Each row is a point on a tangle of strands that fork and nearly touch. The rows are in no order.
In the rows, 128 means zero.
Points whose rows are less than 104 apart are linked; no others are. Some points are linked to none.
z_780: [149 112 135 171 127 103 145  73 105 163  72 134 170 101 152 165 123 133
 124 136 118]
z_875: [144 169 121  72 160 163 123 199 157 120 102  91 101 128 117 115  74 145
  98 160 152]
z_83: [ 99 172 167  87 134 124 124 169 124  99  60 127  91 131  84 161 128 169
 108 163 141]
z_176: [188 152 157 142 138 142 158 142 101  94 129 110 131  88 165 107 125  74
 175 120 116]
z_308: [147 164 181 140 129 123 155 133 100 109 143 137 135 107 189  75 114  76
 196 141  77]
z_185: [159 108 113 144 133 160  69 172  69 162 164 135  97 124 166  30 138 126
 178 115 132]
z_386: [154  92 157 122 139 130 120 139 152 154 182  93 138 129 138  85 128 125
 145 124  65]
z_33: [107 126 130  89 129 119 142 107 152 124 129 160 181 109 143 108 185  64
 127  93 153]
z_293: [ 98 176 114 122 141 128 115 134 102 140  77 157 120 150 123 213 137 187
 108  95 123]
z_93: [166  98 114 136 125 126 132 171 115 137 114 131 143 113  97 129 115  61
 135 174 175]
z_186: [ 74 126  64 128 165 109  59 132 140 149 120 110 125 199 125 181 131 146
 112 114 133]
z_577: [122 143 147  75 100  77 116 114 139 161  95 127 149 170 132 213 133 156
  99 112  99]
z_441: [142 112 131 161 112  64 129 113 107 127 184  97 179 136 119 122 113 145
  96 124 133]
z_886: [151 141  78 166 161 123 114  99 158 159  93  99 178 131 139 171 139 107
 104 116 115]
z_69: [140 121 112 124 140 139 138 138 158 118 144 123 121 174 121 202  74 150
 100  76 142]
z_901: [166 144  78 160 122 161 160 104  59 145 109 121 168 129 126 166 122  62
 105 122 154]
z_847: [ 49 100 165  85 120  75  96 140 147 124 122 155 114 159 111 140 167 175
 150 116  97]
z_842: [ 98 127 169  98 110 102 169 153 191 114 134 138 135 104 126  94 116 159
 128 164  99]
z_904: [109 111 156 128 132  81 102  49 132 137 144 154 161 128 172 111 163 140
 135 123 120]
z_899: [174 144 155 131  57  84 143 103  79 109 144 118 136 135 122 126 144  68
 138 172 103]
z_660: [109 124 178 141 110  85 173  93 132 121 155 140 178 133 146  89 117  91
 171 154 103]
z_611: [125 109 131  71  85  78 148 125 128 125 144 136 141 152 160 163 105 171
  98  81 167]
z_684: [119 158  77 114 119 160 150 176 170 116 129 104 100 134  72 119 111 130
  70 113 126]
z_214: [120 156  92 142 180 110 106 163 185 146 109 105 126 171 133 201  88 143
 129 122  95]
z_652: [146 191 149 119  65 125 190  65 125 107 140 177 150 128 114 104 125  81
 118 140 141]
z_754: [147 118 104 150  87 141 107 131 108 118 122 138  90  90 121  66 191 108
 173 118 118]
z_2: [145 111 112 155 157 110  96 117 101 137 146  99 177 134 125 132 170  93
 107 143 139]
z_253: [ 97 149 183 118  99 115 127 156 110 137 186 126 126 131 136  54 152  72
 155 138  42]
z_148: [188 100  88 156 127 147 109 144 135 132 143  99 113 131 134 141 117 109
 158 145 129]
z_108: [140 102  93 140 117 167 148  90  71 150 121 134 164 129 125 155 145  53
 105  73 154]
z_962: [149 114 132 147  91 129 183  94  38 129 126 104 162 111 130 139 131 128
 103 126 144]
z_173: [126 105  64 192 143 126  80 100 125 140 146  75  98 164 114 113 132 180
 139 141  92]
z_668: [117 179 165  73  82 103 165  90 157 112 128 152 143 128  92  93  92 129
  72 174 167]
z_863: [155 107 131 112  83 142 152 124 140  90 121 122  80 117 101 145 137 158
 124 152 145]
z_983: [156 143 144  64  93  81 127  99 130 146  98 125 140 149 125 200 134 161
  77 164 122]
z_506: [ 98  88  78 120 183 124  59 103 118 143 119 107 140 176 125 161 162 144
 100 110 133]
z_74: [158 104  98 104 107 129 140 159 170 141 135 128 122 118 135 112  88 123
 142  72 146]
z_206: [182 172 140 131  93 141 120  92  99 104 141 131 136 119 102 156 131 153
  80 177 169]
z_952: [154 102 131 129 143 164 168 161 101  93 141  97 123 104 106 131 100 106
 117 120 180]
z_32: [167 114 174 147 123 126 137 167 122 136 160 138 139 104 118  92  91 106
 151 160 114]
z_317: [153 128 114 129 164 128  70 127  70 131 153 160 103 135 162  10 134 132
 170 110 109]
z_537: [147 142 146 185 122 124 162  92  55 102 148  95 137 120 134 129 126 118
 132 115 124]
z_179: [145  84  90 151 127 142 103 114  71 134 147 125 139 157 110 134 146  43
 141  97 164]
z_157: [125 167 155  83  88 106 158 106 103 134 126 139 167 121  88 123 104 150
  43 155 176]
z_419: [151 140  53 186  97 118 148 132  83 123 119  86 118 143 125 124 115  70
 161 162 127]
z_569: [154 121 131 139 122 121 140  43 147 146  78 136 161 106 152 166 155 109
 123 109 105]
z_627: [137 139 126 164 136 125  99  94  35 142 149  89 184 127 139 137 166  95
  98 122 116]
z_396: [103  88 185 137 194 134 104 142 132 109 142 126 128 131 120 187 122 162
 121 133 118]
z_917: [126 165  99 140 185 154 130 139 189 134 103 114 136 155 136 204  74 132
 110 137 129]
z_323: [200 172 167 110  98 125 126 120 159 109 167 147 111 110 110 115  89 142
 107 171 142]
z_398: [127 131  81 189 158 186 138 147 146 129 139 142 111 123 122 147  78 114
 142 114 143]
z_608: [113 169 174 130  56 115 151 161 112 119 164 157 105 123 148  58 126  79
 166 162  50]
z_262: [154  99 145 138 132  71 118 132 122 120 158  72 149 127 127 139 117 152
 119 144 124]
z_348: [148 115 111 156 121 142  88 122  70 105 176 128 119 142 127 118 146  64
 166  99 138]
z_455: [123 131 170  53  97  69 157  96 130 120  78 136 150 139 156 184 130 154
 122 171 134]
z_547: [130 102  80 144 175 202  66 163 152 167 162 132 103 144 147 102 131 136
 151 115 123]
z_491: [102 125 173  48 103 123 155 158 193 109 161 125 134 142 140 111 124 141
 133 153  97]
z_231: [134 132 178 146  94 115 109 137 122 121 158 142 143 107  84 102 169  76
 135 181  79]
z_530: [175 137 114  76  74 115 138 140 153 131  96 155 125 101  97  95 108  83
 121 166 168]
z_449: [148 132  98 154 185 127  68 112  75 116 152 123 119 136 133  35 159 135
 159 110 122]
z_614: [138 135  73 146 145 163 106 140 159 116 131 122 118 142 120 181 144 120
 111 183 160]
z_657: [ 89 130  82 137 156 183  95 195 151 126 129 118  62 141 134 158 127 167
 154 119 122]
z_46: [159 106 136 124 136 130 130 165 126 118  88 133 120  95 102 134 114 105
 118 208 190]
z_966: [ 76 120 155  67 141  88 116 159 150 118  86 107 112 145 128 156 163 154
 141 100 113]
z_239: [ 62 102 165  95 144 139 139  76 180  98 141 138 105 135 147 115 149 163
 161  92  75]
z_235: [138 133  64 155 161 151  89 170 164 149 168  99  92 141 179 153  96 172
 167 156 133]
z_487: [ 90  90 196 109 154 109 107 132 149 115 146 127 145 139 102 173 148 138
  99 144 112]
z_423: [ 67  83 123 111 130 104  79  91 147 144 115 165 131 134  98 101 184 134
 113 112 119]
z_544: [164 153 152 110 142 135 169 100 127  92 104 122 128 104 142 146  86 160
  99 124 171]
z_149: [149 148 147  95 143 138 163 139 166 118 125 141 147 123  87 115  68  96
  77 118 171]
z_10: [113 130 173 156 129  90 136  72 108 110 178 129 152 149 155  70 118 102
 172 129  79]
z_725: [124 108 119 114  99  90 113  80 130 174 114 140 154 161 143 188 129 161
  96  86  97]
z_216: [137 171  99 107 143 171 155 167 164 128 111 100  88 148  82 122  56 131
  81 150 165]
z_405: [119  93 146  92 125 157 122 183 160 143 138  94  94 113 119 120 166 153
 125 139  80]
z_730: [110 141 109 163 100 127 162 119 123 147 108 139 147 126  97 157  82 156
  65 117 131]
z_65: [167 155 131 115 164 164 141 105 131  98  67 105  99 131 132 189  64 145
 107 147 169]
z_301: [179 147 179  90 120 129 117 166 180 124 164 122 104 128  99 131  87 151
  96 172 129]
z_887: [140  80 114 140 159 112  70  54  69 155 123 121 172 139 160 139 162 155
 116 127 140]
z_438: [105 166 141 109 150 120 131 174 100 109  50 130  94 156 106 186 124 153
 145 148 155]
z_770: [153 121  88 147  89 161 168  97  65 137 126  98 155 138 109 177 119 117
  73 144 153]
z_130: [111 176 139  87 126 134 134 145  91 123  68 141 100 157 110 216 145 154
 129  99 141]
z_201: [ 86 147 103 125 159 114  71 165 147 143 113 119 115 198 117 203 119 154
 146 107 117]
z_528: [139  80 166 125 129 174 114 110  95 156 184 127  77 144 137  30 141 138
 172 109  76]
z_722: [160 133  96 108  96 141 109 165 185 156 121 133 107 101 167  82 161 136
 153  98  97]
z_251: [150 117 108  95 102  83 161 153 141 118 146 139 147 130 146 121  95 132
 104  83 176]
z_31: [137 145 157 104 112 133 193  77 116 138 134 125 182 125 132 161 101 139
  57 101 130]
z_713: [ 78 114 134 139  92 145 141 107 160 115 125 175  93 117  86 141 142 154
 119  87 124]
z_782: [111 113 121 100 139 110  80 134  97 148 164 184 122 139 139   4 161  94
 173 105 119]
z_291: [118 192 121  88 173 184 112 205 176 138  97 102  83 149 119 160  72 146
 123 172 120]
z_787: [114 126 175 116 129 114 138 119 153 110 141 142 165 112  86 119 183  93
 101 183 104]
z_304: [114 105 150 160 127 133 110 122  97 116 133 180 152  92 122 127 169 119
 117 120 179]
z_152: [176 185  90 183 138 157 137 101  94 124 135 113 154 113 166 180 121 140
  93 135 170]
z_667: [154  91 146 147 140 146 109 171 139 169 163  83 114 126 158  90 103 162
 150 138  96]
z_15: [ 60 118  62 166 148 154 156 155 126 126  95  98  85 142 106 167 100 147
 139 146 142]
z_217: [115 141 154  67 131 109 175 125 173 115  82 175 115 121 127 136  76 128
 125 120 153]
z_512: [157 157 118 129 141 147 160 164  79  92 137 100 145  99 109 114 121  76
 117 123 173]
z_11: [167  86 105 144 126 170  82 198  93 152 175 115 105 134 162  86 138 118
 179 141 157]
z_677: [ 95  93  67 168 176 129  96 163 126 120 155  74 117 153 134 118 106 174
 125 117 153]
z_846: [105 151 131 157 120  90 142 138 162 122 159 141 149 108 119  98 128 160
 112 101 127]
z_742: [157 102 158 152 124 194  98 146 122 173 194 130  77 129 149  76 153 129
 158 119  81]
z_648: [155 137 165 128 121 136 171  70 110 146 122 137 172 113 112 163 114  95
  78 138 121]
z_580: [ 94 141 187  78 113 128 132 172 160 102  85 163  76 107  89 140 128 164
 122 182 116]
z_753: [167  92 162 167 159 106 116 124 112 122 153 104 149 127 122 168 104 126
 123 174 140]
z_840: [123 173 155  82 107 155 148  93 101 136  76 182 140 112 150 182 100 176
  78 122 161]
z_196: [118 121  92 206 121 114 134 123  90 142 111 123 163 116 110 140 115 106
 119 140 146]
z_333: [151 130 120 135 123 134  80 154 154 192 139 133 120 108 160  46 159 124
 161 108  91]
z_428: [155 150 142  97 111  98 165 134 141 119  76 126 146  84 116  83 100 109
 109 165 171]
z_503: [113  98 107 143 132 109 145  97  79 118 115 124 141  97 149  75 160 124
 146  87 149]
z_661: [119 190 162  83 106 136 151 134  82 139 103 157 120 189  78 216 130 156
 139 103 130]
z_370: [121  96  61 197 165 164  97 111 122 165 180 135 114 173 126 103  81  97
 163 130 127]
z_464: [ 96  75 149 111 165 149 148 101 129  98 126 122 116 105 133 147 150 123
 144  76 140]
z_64: [ 75 158 184  55 115  85 167 116  97 113  82 137 145 149 153 175 142 185
 150 135 126]
z_114: [107 103  67 166 128 172 107  98 116 129 126 144 107 135 111 144 155 126
 120  89 157]
z_439: [ 74 110 105 163 120 162 125 108 122 126 103 165 107 131  96 162 147 150
  96  73 139]
z_734: [141 107 126 162 148 216  74 168 145 194 172 120  98 151 158  92 147 143
 131 119 102]
z_965: [ 86 128 165  45 130  83 169 170 149 115  97 106 118 151 124 146 114 146
 144 114 113]
z_117: [209 148 128 119 100 178 129 175 127 122 144 125 103  95 131 114 147  82
 151 154 144]
z_949: [126  85 167 121 155 168 102  89  93 133 183 157 105 153 118  50 145  91
 173 108  78]
z_925: [153 120 137 161 114 148 130 125 134 106 198 139 112 127 117 128 109 121
 132  81 131]
z_355: [134 129 111 159 109 105 119  95  62 155 180  90 191 141 129 134 132 144
  76 127 126]
z_63: [142 139 126 180 177 176 147 141 140 100  84  99 129  85 123 145 125 111
 136 170 143]
z_691: [ 56 107 162  93 121  91 100  98 166 131 122 180 134 147 132 141 184 155
 123 123 110]
z_358: [153 153 175  58 147 120 126 159 156 103 113 131 109 161 117 176  70 145
 118 132 153]
z_853: [ 88 163 145 131 125  91 130 132 131 121  76 159 135 112 149 177 131 191
 114 102 133]
z_421: [150 135 165  99 121 134 132 140 142  94 156 131 128  84 151 100 153 124
 150 157 144]
z_246: [116  70  80 138 165 162  63 138 161 138 140 148  90 164 128 146 126 143
 144  97 143]
z_484: [119 141 180 169 125 149 133 175 163 176 145 151 145  89 131  60 123 120
 138 140  69]
z_363: [118 103 101 142 123 119 117 117 109 138  89 110 126 134 116 185 145 150
 101 145 130]
z_111: [135 136 155 121  88 131 154  70  88 133 148 132 191 127 121 146 177  79
  92 123 116]
z_918: [148 159 105 107 123 167 119 109  97 113 108 120 123 122 115 187 117 147
  59 180 197]
z_77: [133 129 144 130  82 118 111 146  99 126 129 143 105 100 150  50 180  97
 195 145 100]
z_843: [ 94 162 156 119 172 109 117 178 102 132 118 128 129 201  95 211 118 159
 152 108 123]
z_679: [ 81 104 156 100 168 155 115 108 156  96 112 140  98 107 146 110 173 152
 156  77 117]
z_70: [160 160 134 124 127 139 112 109 168 125  95 143 126 131  80 159 111 120
  70 167 140]
z_702: [ 86 110 151  90 153 107 149  83 185 111 131 113 139 147 164 134 128 143
 147  83  81]
z_910: [145  91 122 100  79  90 132  76 128 144 152 140 157 147 144 157 127 149
 109  87 132]
z_845: [139 131  92 116 102 161 128 178 173 143 137 142  91 120  81 139 130 126
 114 127 136]
z_290: [127  99 139  91 165 105 103 103 176 123 162 103 128 150 167 111 119 157
 144  71  93]
z_468: [152 115 122 161 130 125  97  92 107 113 175 133 134 144 128  95 126 107
 149  80 125]
z_815: [102 148 161  57 161 167 149 157 165  92 104 139 109 100 104 140 130 118
  90 133 156]
z_443: [112  96  86  88  92 106  90 121 159 127 118 144  99 134 120 142 178 148
 138  84 144]
z_775: [120 100 157 111 158 134 180  97 139  96 132 140 139 100 154 110 120 104
 151  60 147]
z_989: [125 140  94 101 134 190 103 215 176 140 130  98  75 154 119 161 146 166
 129 142 104]
z_954: [159 179  98 169 130 163 119 118 100 131 146 143 172 135  93 169 134  69
  78 179 172]
z_58: [161 143  97 192 134 171  88 173 122 170 152 139  99 102 175  86 120 128
 179 159 111]
z_172: [ 81 123 153 133  79  79 106  78  56 103 137 165 127 137 146  63 164  86
 174 148  98]
z_546: [127  76 116 151 167 141  95 170 119 142 159  62  94 150 138 101 117 188
 144 134 106]
z_202: [162 120 113 183 158 171  96 188 146 156 164  94 120 120 171 120  98 163
 156 169 114]
z_88: [106  96  93 120 161 159  79 160 134 108 148 121  97 151 132 175 143 147
 142 112 145]
z_788: [ 96 137  94 155 138 130 157 150 119 124  84 118  97 164 100 196  66 176
 115 147 144]
z_821: [112 131 102 179 159 141 124 152 130  94 170 103 124 136 119 133 100 182
 110 101 144]
z_990: [ 82 107 152 107 136  73 118  70 118 130 108 131 171 122 177 129 174 182
 120 127 122]
z_834: [141  98 101 143 127 114 108  76  59 145 116 118 157 116 164 111 169 144
 115 104 159]
z_737: [128  84 103 117 176  95  63  72 102 148 129 108 152 168 146 124 146 169
  94 113 138]
z_521: [102 162  59 123 163 164 133 149 175 127 115 112  81 142 121 185 111 120
 141 203 155]
z_267: [149 140 120 112 120 112 128 120 164 149 128 136 154 110 166  62 141  57
 179  81  93]
z_312: [134  96  57 160 174 187  68 140 124 167 169 130  98 176 126  78 121 102
 156 118 125]
z_326: [183 158 112 140  87 124 130 139 143 142 139 144 127 126 142  86 119  68
 170  99  96]
z_236: [ 87 157 179  96 111  96 140 168 182 124 106 145 109 114 104 132 122 188
 134 164  92]
z_982: [133  85 104 171  97 112 156 111  88 122 118  80 113 135  91 107 150 134
 132 132 103]
z_240: [106  69 119 107 115  98 128 124  98 119 131 106 123 103 145  55 171 143
 160 131 137]
z_238: [144 141 152 162 169 175 146 136 160 113  86 127 104  75 131 121 133 134
 154 147 111]
z_797: [148 179 150 103  63 120 198  76 129 109 121 147 129 122 113  66  89 113
 111 146 158]
z_935: [153 139 135 138  78 114 139 130  98 113 156 122 130 118  80 110 156  89
 133 164  97]
z_643: [140 165 141 150 134 117 170 103 106 116 107 158 161  90 157 119 135 103
 132 105 162]
z_597: [ 89  88  91 100 145 141  98 185 157 162  91 110  91 124 139  94 135 158
 146  91 110]
z_165: [136 160 158 148 139  78 103  63  96 109 170 128 164 146 178  94 134  78
 157  84  85]
z_640: [ 63 132  68 124 125 102 124 178 100 161  87 112 148 176 110 203 128 164
  95 140 147]
z_332: [124 157  75 191 144 132 123 176 112 128 153 122 124 108 135  64 119 135
 151  95 138]
z_120: [111 124 118 164 126 118 138 170 149 111 129 133  94 132 118 134  78 200
 130  96 127]
z_62: [ 94  82 135 113 112 107  98 104 124 152 157 191 139 136 126  41 160  89
 185 132 115]
z_330: [108 113 146 145 143 149 144 186 175 148 131 133 126  84 100  79 126 108
 121 112 105]
z_57: [ 81 142 121 135 106 114 165 152 119 130  72 142 110 150  77 178  83 174
  95 124 139]
z_671: [123 102  68 197 123 144 141 123  98 134 107  89 116 125  98 117 126 104
 146 154 129]
z_906: [142 178 108 225 140 123 136 115  83 127 125 117 153 132 111 149 114  91
 122 164 122]
z_674: [138 159  82 200 159 143 115  98  95 117 126 122 143 112 170 150 140 149
 127 111 165]
z_138: [135 143 173  86 145 144 150 122 161 105 122 148 105 159 123 201  69 144
 106  88 134]
z_811: [137  85 163 120 129 112  99  90 167 123 131 102 105 132 133 150 168 156
 154 135  68]
z_723: [ 95  65 141  93 130  96 145 149 129 125 121  95 127 107 147  86 128 152
 161 117 137]
z_89: [134 145 102 165 126 111 151 158 152 124 102 120  95 137 130 167  58 187
 127 132 117]
z_751: [144 115  88 146 154 122 110  77 146 150  87 105 146 133 145 158 159 130
 122  82 101]
z_168: [153 183 137 129  86 119 166  92  88 126 123 180 173 104 136 126 111  77
 102 102 154]
z_466: [138 145 160 104  88 104 164  75 154 109 135 171 161 117 146 134 129 121
 117 151 145]
z_700: [ 81 165 178  90 133 112 185 106 150 126  58 167 138 121 117 163  92 150
 109 123 126]
z_371: [ 96 108 130 137 131 115  91  83 114 136 139 171 138 131 105  70 191  91
 133 104 118]
z_79: [144 194 100 132 145 149 137 103 127 130  65 112 114 153 134 182  52 150
  77 165 183]
z_595: [156 157  75 143 164 140 143  97 167 146  97 121 148 139 143 197 104 112
  98 123 134]
z_84: [ 98  85 117  89 133 106 140 198 140 137  99 101 110 122 153 116 108 177
 159 110 123]
z_49: [132 121 166 125 151 109 193  88 120  99 108 116 177  92 179 120 124 112
 147 117 143]
z_656: [138 127 141 121 133 118 165 167 129 116  75 127 113  70 107 113 105 127
 117 163 165]
z_929: [131 112 164 107 121  77  94 100 159 125 104 134 120 130 157 172 152 177
 153 142  90]
z_266: [126 169 154  93 118 144 189  68 110 109 112 142 153  96 143 143 109 165
  60 112 157]
z_35: [122 114  81 184 109  99 114  81 119 143 126  92 130 141 107  96 159 161
 113 109  92]
z_885: [109 142 103 152 143 131 124 184 161 131 136 126 131 100 122  76 127 153
 128 100 135]
z_644: [128 119  64 151 155 135 107 120 119 129 150  79 157 144 123 168 162 100
 123 190 159]
z_516: [120 154 146  95 120 137 149  98 129 111  60 192 124  94 144 159 127 150
  95 136 190]
z_34: [ 91 113 124  74 110 107 161 132 162 119 104 156 157 104 134 104 164 110
 127  98 157]
z_500: [144 146 129 157 122 155  77 162 109 192 135 160  96 123 162  50 144  72
 170 104  69]
z_225: [111  95  79 214 149 168 118 132 129 144 159 129 105 145 103 122  72 121
 146 113 140]
z_402: [123  88 147  94  95 135 183  95  72 122 116 134 153 119 125 147 138 119
  97 131 170]
z_445: [151 132 142 101 120 150 142 100 118 131  79 177 144  91 129 166 141  98
  85 142 183]
z_315: [128 122  89  99  86 128 112 158 171 120 110 143  94 148 102 176 142 137
 114 101 142]
z_369: [ 86 122 135  52 109  98 166 152 192 118  88 171 131 113 141 129 123 115
 131 102 145]
z_13: [113 104  59 201 166 148  81 101 127 149 150  89  94 156 134  94 127 150
 173 180 106]
z_591: [ 86 117  29 147 156 178 152 149 153 139 126 105  76 141 126 167 114 123
 152 159 136]
z_264: [123  87 141 142 159 123 134 139 152 137 104 157 146 105 119 154  97 103
 128 121 154]
z_299: [123 176 138  85 115 132 126 129 108 106  73 120 104 128  88 163 122 168
  69 162 186]
z_995: [107 124 182 147 138 113 124 100 142 118 166 140 170 112  96 149 173 119
  91 138 110]
z_878: [162 174  84 175 113 117 129 174  86 121 129  74 124 126 140  97 120  78
 160 132  96]
z_704: [108 107 136 133 140 131 123 102 143 142 117 146 154 109 103  94 165  64
 132  92 123]
z_594: [124 128 149 132 106 145  95 171  77 152 137 165  93 107 162  62 153  69
 177 124  77]
z_927: [128 130 146 137  69  65 115  83  49 118 149 138 137 135 141 104 155  77
 146 129 100]
z_460: [135 144 147 141 117 119 138  52  42 129 162 112 187 121 156 133 169  82
 111 100  98]
z_278: [118 128 160 136 140 117 116 150 112 148 198  98 136 129 133  42 143 123
 160 121  64]
z_425: [158 162  87 169 111 135  78 166 117 162 141 147 109 132 136  83 133  60
 160 110  75]
z_103: [113  96 164 129 126  70 114 107 197 144 142 172 174 134 146 106 118 118
 162 133  88]
z_344: [113 130 105 183 194 150  91 133  61 102 149  92 118 136 126  51 141 116
 160 107 113]
z_71: [148 166 174 150 121 140 141 165 197 174 160 115 131 105 147  82 130 137
 121 152  61]
z_819: [ 95  76 141  62 110 114 163 129 100 104 120 113 139 118 121 150 156 128
 101 132 170]
z_359: [165 157 125 147 139 117 139 168  80 103 129  92 135 108 136 107 110  72
 155 121 131]
z_182: [115 166 127  94 157 150 114 226 158 130 117 107  83 179  99 172 105 164
 149 147 110]
z_941: [152 112 162 145 146 142 113 121 175 126 106 126 102  84 130 138 141 151
 153 153  85]
z_133: [131 107 120 139 141 122 122 119 152 113 191 114 132 157 120 144  97 157
 101  78 133]
z_696: [188 193 139 121  95 136 140 111 121  87 153 117 110 114  98 105 124 129
 102 163 161]
z_665: [139 121  88 115 123 141 100 190 191 179 117 111  95 118 154 110 133 158
 148 102  94]
z_970: [135 125 170  75  91 103 179  62 146 101 105 136 153 125 151 135 131 142
 128 186 143]
z_192: [164 132 119 152 121 126 112 122 107 138 157 129 171 131 116 167 151  87
  88 142 164]
z_593: [159 177 134 200 161 163 150 122 116 110 120 114 132 106 108 144  98 103
 122 175 152]
z_786: [117 148 122 139 106 112 161 120 146 114 137 127 139 123  90 139 128 150
  68 112 131]
z_14: [180 140 110  83 127 147 151 164 186 126 112 135 113 121 123 132  65 107
 106 105 158]
z_907: [146 178  80 205 135 132 110 151 102 109 155 129 130 107 145 110 136 123
 143 118 158]
z_340: [121 159 176 142 110 104 179 107 130  99 123 163 162 102 166  67 121  83
 193 169 115]
z_748: [138  91 160 149 192 153 116 140 141 103 138  95 128 114 126 186 116 139
 120 170 136]
z_767: [ 83 114 154  99 129  83 144 114 104 123  83 138 140 115 166 165 151 191
 132 108 146]
z_879: [127 137 184  35 124  95 156 148 166 106 132 135 119 155 137 168 107 153
 138 139 122]
z_615: [ 85  75 146 112 106  77 119  96 164 149 162 176 151 150 140  72 130 120
 160 144 120]
z_761: [135 133 128 108 142 117 131 135 179 119 106  97  98 139 129 166 106 162
 138  80  77]
z_631: [126  88  88 128 114 152 104 136 139 125 125 133  98 116 117 102 180 121
 147  91 146]
z_596: [142 124 168 110  85 128 151 180 112 135 129 120 120  90 126  54 162  92
 166 186 103]
z_141: [170 125 148  81  58 142 157 155 129 136 128 142 107 100 106  71 130  85
 148 178 123]
z_160: [100  92 147  68 118 112 166 145 144 114 120 115 142 129  89 136 139 103
  86 156 152]
z_812: [ 86  97 157 157  97 131 128  66 143 120 152 188 130 124 117 145 144 142
 128  99 124]
z_341: [116 112 172 116 140  96 123  61 134  90 189 122 165 144 174  87 160 132
 153 123 120]

Follow the links from the first point to the second, and from the first to the third. Name the last point that the two ways share.
z_787 / z_266 / z_192 | z_627
z_317 / z_770 / z_341 | z_879
z_455 / z_63 / z_786 | z_767
z_326 / z_291 / z_530 | z_77
z_438 / z_878 / z_775 | z_767
z_441 / z_962 / z_846 | z_788
z_396 / z_842 / z_468 | z_133
z_202 / z_236 / z_111 | z_821

A fork is a point with three links, a tip a point with one. Leave the first point through the second and follow the links. Name the first fork or tip that comes.
z_74 / z_251 | z_455
z_396 / z_487 | z_172
z_77 / z_596 | z_93
z_983 / z_577 | z_149
z_196 / z_906 | z_929
z_333 / z_722 | z_201
z_935 / z_231 | z_627
